Each row is a point on a landscape with many peaks, with its height.
A climber steps from a point to the highest of its 4 nearest points, and stops where none of them is higher. Distance is the straight distance between rows; heights are no part of it.
fus: [121 136 133 137 130 126 114 131 135 115 120 122 145  92 132 123 148 108
 130 149 142 128 171 139 134 148 122]  h=30.7
zov: [140 146  84 123 114 121 167 129 133 133 168 171 104 156 129 154 113 124
 151 111 148  94  97 130 117  91 121]  h=40.3
ravad: [130 143 124 128 122 121 133 141 135 114 131 123 124 109 133 122 145 102
 131 140 143 110 154 144 128 128 121]  h=32.1
mik: [118 143 158 133 157 100  84 152 146  86 102 113 134  81 122  90 161  73
 114 126 158 135 215 170 129 160  98]  h=36.2
sidu: [140 169 118 135 125  99 148 154 144 111 137 136 103 114 132 123 141  82
 130 113 162 100 154 153 126 110 103]  h=47.1
supem: [136 164 125 139 131 105 131 142 146 113 132 132 118 101 133 122 141  87
 131 125 161 109 163 150 127 124 105]  h=40.8
Lur: [125 119 112 118 123 142 126 120 122 137 145 144 122 141 124 142 124 137
 142 134 123 113 117 125 122 123 142]  h=17.8
Pas: [132 105  88 107  98 149 175 123 108 150 150 140 108 171 132 145 106 168
 135 130  95 118  60 101 131  92 147]  h=23.4
fuvof: [122 164 157 168 163  73  96 171 165  97 107 117 100  74 138  73 176  38
 106  98 191 121 225 175 152 153  66]  h=54.9
Tevag: [160 171  79 118 123  95 181 149 146 114 180 188  73 167 122 144 111  93
 138  77 176  81 105 147 103  70 102]  h=13.0
pid: [102  76 166 119 144 168  80 104 105 144  92  93 176 120 122 126 127 178
 113 163  80 179 125 103 132 169 162]  h=22.7
Pato: [141  93 132 105 100 163 162  83  93 155 129 122 171 186 125 171  68 220
 151 129  48 157  13  55 117 116 173]  h=25.5
kivab: [103  99 144 131 131 154  97 120 120 131 102 100 163  96 134 120 151 139
 114 172 109 154 155 128 144 161 139]  h=37.6
Piro: [ 99  84 156 127 137 164  86 117 114 134  91  89 174  99 129 120 147 158
 104 179  96 172 150 120 144 170 148]  h=23.8
vidob: [145 148  64 120 101 123 198 134 131 132 175 173  96 163 140 154 112 134
 142 115 140  92  78 120 125  74 121]  h=35.7
lozud: [135 145 104 112 117 119 147 140 134 115 150 149 102 144 123 131 126 112
 137 119 150  95 129 147 110 103 124]  h=20.5
Kemon: [114  84 168 131 134 167  91  91 105 159  90  94 189 124 130 141 111 195
 124 159  72 185  95  84 134 168 169]  h=35.9
Zuti: [130 116 106 131 110 144 144 110 119 155 141 136 128 144 134 150 114 155
 143 138 113 124  88 108 136 118 145]  h=44.8
kita: [150 157  65 121 106 111 194 135 138 131 179 184  91 161 136 157 110 121
 146 105 153  89  85 124 118  72 114]  h=35.8
kagom: [135 119  85 118 100 140 177 123 118 147 156 145 110 159 136 149 114 153
 141 131 108 110  73 110 134  93 139]  h=54.8
daden: [112 127 158 133 155 119  75 127 139 101 111 122 160  82 121 111 154  99
 124 143 147 143 197 157 125 175 117]  h=27.7
Fip: [156 185  98 139 126  83 180 166 159 105 158 151  62 140 129 117 135  66
 122  77 188  83 139 160 122  77  82]  h=43.0
Reme: [126 127 112 112 122 133 128 129 124 121 144 141 116 140 122 132 128 127
 137 132 133 107 127 137 120 121 137]  h=18.7
gezan: [130 167 146 146 156  76 112 173 155  95 127 129  74 107 125  80 158  46
 111  81 193 100 204 177 132 126  77]  h=38.8
bod: [132 115  91 123 102 143 168 119 118 152 150 140 116 155 138 147 114 158
 140 136 106 117  74 105 134  99 144]  h=34.6
Kupat: [104  81 156 118 138 163  85 112 109 144 101 102 164 121 124 124 129 168
 117 160  88 165 129 113 134 162 158]  h=36.0
daduf: [110 120 145 141 135 139  96 120 132 123 112 117 163  84 138 122 152 121
 124 163 127 143 174 137 139 165 127]  h=35.0
nogur: [140  96  96 100 106 155 172 109 100 155 151 147 116 190 121 152  83 191
 144 113  79 133  31  89 122  94 158]  h=13.7
Kagos: [107  91 144 117 130 159  95 117 114 133 113 110 152 120 128 122 135 152
 119 160 103 146 138 123 131 150 151]  h=54.0
lona: [150 185 114 150 131  82 153 155 161 112 149 147  82 121 130 120 139  66
 126  87 185  92 157 158 126 100  87]  h=53.6
verod: [141 174 132 149 141  84 127 149 155 111 136 140  97 108 128 115 141  68
 132  93 180 102 172 159 124 124  92]  h=46.3
zavo: [138 172 141 147 153  79 114 162 157 102 137 141  77 115 122  96 145  54
 125  76 193  96 187 170 124 124  83]  h=46.9
zupe: [ 98 103 155 144 147 145  74 108 131 126  99 108 181  78 133 121 155 133
 118 172 121 164 181 133 141 182 129]  h=30.0
luf: [135 163 142 142 148  94 108 144 149 106 129 136 115 101 124 110 142  73
 132 105 171 109 181 163 125 140  97]  h=42.7
fugi: [164 178  80 120 125  85 189 163 154 103 183 183  53 170 119 134 112  79
 127  62 186  77 113 157 103  59  88]  h=15.5
begep: [138 160 112 126 121 107 148 149 140 110 142 132 106 123 130 122 140  93
 129 120 153 101 148 150 124 109 109]  h=42.6
nir: [124 109 120 131 117 148 131 104 115 159 134 131 140 139 132 147 115 162
 139 141 105 134  92 108 136 129 148]  h=55.7
Rovu: [161 188  89 145 126  78 193 173 163 105 168 161  45 153 131 113 136  60
 115  62 199  78 136 162 120  64  73]  h=28.3
Vol: [121 100 132 130 122 157 121 105 111 162 124 123 149 136 130 146 114 167
 135 149  95 145  96 102 134 139 154]  h=59.1
rebo: [139  88 125 101 104 159 156  93  93 155 128 124 149 188 120 159  74 209
 145 125  55 148  26  72 115 113 170]  h=33.1
Mebek: [157 176  90 123 123  90 182 165 150 102 163 158  60 151 123 122 129  74
 123  79 181  81 129 159 112  70  93]  h=29.5
vopi: [124 130 118 115 121 131 128 135 123 117 136 132 119 130 125 127 135 119
 134 136 132 107 140 140 122 123 134]  h=21.3
kan: [141 131  64 111  97 134 199 138 121 137 169 165  94 169 136 150 108 147
 139 120 122  99  69 114 129  73 131]  h=33.2
Zemel: [130  86 146 104 109 172 138 103  90 150 103  93 167 160 126 142  94 207
 127 152  50 163  53  72 128 131 177]  h=57.1
zik: [130 102 113 121 105 153 156 110 107 162 131 121 135 150 136 145 112 174
 132 145  87 137  72  98 139 115 151]  h=55.1
tet: [116 108 128 117 125 148 110 119 115 134 129 126 136 133 122 131 128 143
 135 144 117 125 131 130 124 137 147]  h=27.4
fem: [134  89 128 103 105 162 150 101  95 151 119 113 145 177 120 147  90 200
 136 136  60 152  44  82 123 115 170]  h=45.4
zif: [126 101 131 130 111 159 138 105 107 164 117 108 153 140 137 144 112 180
 130 152  79 152  76  88 139 129 161]  h=61.1
ded: [117  93 145 130 127 158 105 101 109 163 113 114 161 134 128 140 117 172
 129 149  91 157 100  99 134 151 160]  h=60.5
koza: [138 168 143 145 150  84 109 154 154 104 131 140  95 108 121 106 145  63
 127  89 182 107 187 167 123 133  93]  h=53.5
vegot: [128  93 141 119 109 167 140 106  96 156 104  92 163 145 131 142 106 198
 126 157  63 163  64  79 134 137 165]  h=60.7
tovob: [114  94 138 124 131 156 102 108 111 151 122 124 150 135 122 138 120 164
 133 145 103 144 114 115 128 145 153]  h=56.4
fafup: [123  93 148 131 121 164 117  98 104 164 106 102 167 132 133 144 110 186
 131 156  76 165  85  89 138 149 160]  h=63.0
zav: [150 165  93 114 120  99 170 154 143 103 163 160  75 154 119 127 122  91
 131  90 166  82 124 154 108  81 107]  h=19.4
nubom: [143 157 100 110 120 108 156 148 136 108 155 153  88 146 121 129 128 100
 135 105 158  90 127 150 111  96 116]  h=16.5
Podig: [131 134 107 112 120 124 134 132 128 121 149 148 108 146 123 135 126 121
 138 125 141  99 127 141 116 109 132]  h=27.6
venif: [127 149 146 140 147 105  98 135 144 108 122 131 134  91 125 115 145  87
 132 125 161 122 186 155 126 154 108]  h=30.8
Dafas: [123  87 163 117 110 175 123  98  94 149  86  77 191 137 134 141 104 210
 121 168  47 183  66  68 133 147 174]  h=56.6
mivet: [137 174 136 148 155  72 122 165 162 103 141 147  64 122 124  95 148  48
 120  68 201  90 187 174 126 114  79]  h=51.4
Zigu: [125 157 156 139 155  89  92 164 152  91 110 118 109  92 120  86 159  59
 114 106 173 120 208 173 131 147  90]  h=53.8
Murad: [135 138  93 123 113 129 152 122 128 137 158 163 112 151 129 150 114 131
 148 124 135  99 102 126 121 103 130]  h=55.0
volo: [117 118 131 123 124 146 116 130 123 119 121 114 138 109 129 122 144 126
 125 157 127 129 153 133 133 142 135]  h=34.4
berik: [110  86 154 125 135 162  92 101 108 155 106 108 166 128 127 134 120 175
 127 153  90 164 114 106 133 160 162]  h=53.0
muvag: [106 106 141 127 127 149 103 123 122 126 111 106 155 101 131 121 149 134
 118 165 115 142 153 131 139 155 138]  h=41.0
gine: [132 127  91 129 108 135 157 116 124 148 152 148 117 149 136 153 113 146
 146 132 120 110  89 112 132 105 138]  h=29.6
dani: [140 133  76 120  98 132 186 128 124 140 162 159 103 160 139 153 114 141
 143 123 125 100  77 117 128  82 130]  h=32.6
dad: [106  79 176 125 142 170  79  88 102 154  84  90 198 121 121 135 114 196
 118 162  72 193 107  86 132 176 167]  h=20.7
modub: [146 178 116 144 127  90 150 152 154 114 143 140  96 114 132 122 141  73
 129 104 173  97 153 155 127 108 100]  h=50.4
Miga: [105 116 153 140 149 132  75 116 137 115 106 120 172  81 130 119 153 115
 123 158 133 153 189 142 136 177 123]  h=31.5
pap: [125 150 151 136 152 103  93 144 147  97 119 133 129  92 123 107 146  80
 129 119 166 123 193 164 124 155 105]  h=32.9
Mot: [129 162 148 142 156  81 105 169 154  94 119 122  87 101 124  86 156  53
 113  91 183 109 208 176 131 137  85]  h=37.4
Karok: [101  69 182 119 148 170  66  91 102 143  75  82 203 117 121 128 124 195
 109 169  68 205 117  94 131 182 168]  h=5.3
Nugup: [ 92  71 173 119 147 171  69 103 103 136  73  76 193 103 127 117 140 180
  97 180  75 198 138 108 140 181 159]  h=12.2
bavos: [125 158 157 150 157  84  95 169 158  87 102 113 110  78 128  77 170  54
 106 109 178 125 221 176 141 153  80]  h=45.8
rifu: [145  95 115 110  97 160 177  85  97 163 138 136 153 189 127 166  69 213
 152 119  53 152  10  63 119 105 169]  h=23.7
Kefu: [119  87 173 127 120 169 108  92  95 152  80  79 204 127 135 145 105 212
 119 172  49 196  78  65 135 160 175]  h=51.1
zufak: [ 94  79 163 125 143 166  78 109 112 134  79  78 186  99 128 116 150 165
  98 183  85 187 147 115 147 178 150]  h=16.8
norer: [120 140 148 141 145 114  93 131 143 111 120 129 144  86 127 118 149  95
 132 132 154 128 188 153 127 161 114]  h=29.4
sorev: [148 187 123 158 146  71 144 157 167 114 152 154  66 127 127 108 141  55
 126  65 201  83 168 166 129 104  76]  h=57.9
mul: [129 157 139 146 139 105 112 138 145 112 123 134 131  93 126 121 146  86
 134 126 160 118 177 153 127 146 110]  h=34.2
vedib: [101  72 190 119 151 170  61  83 101 141  68  75 219 115 121 134 116 209
 108 176  59 216 110  82 126 188 172]  h=1.5
gar: [153 190 111 162 140  69 160 164 170 115 163 158  54 134 131 112 139  54
 123  57 209  81 161 163 127  90  71]  h=65.1

Two climbers start at each pair of points below. Name the first point that both come to, or write -.
lozud and supem -> modub
volo and Piro -> Kagos
vopi and sidu -> modub
nubom and Tevag -> -

Call two points neighbours if one is among the 4 nearest of the other. Go from one point of each pair to the other, from neighbour to neighbour, staying as high as possible. Name the lowest point that can't be avoided.
koza and gar -> mivet
gar and Murad -> fus
fuvof and gar -> gezan
Murad and kagom -> kan
kagom and fafup -> bod

Write out the way that a climber takes from each point below.
Karok -> pid, berik, ded, fafup
zufak -> Kupat, Kagos, tovob, ded, fafup
nir -> Vol, zif, fafup
rebo -> fem, vegot, fafup
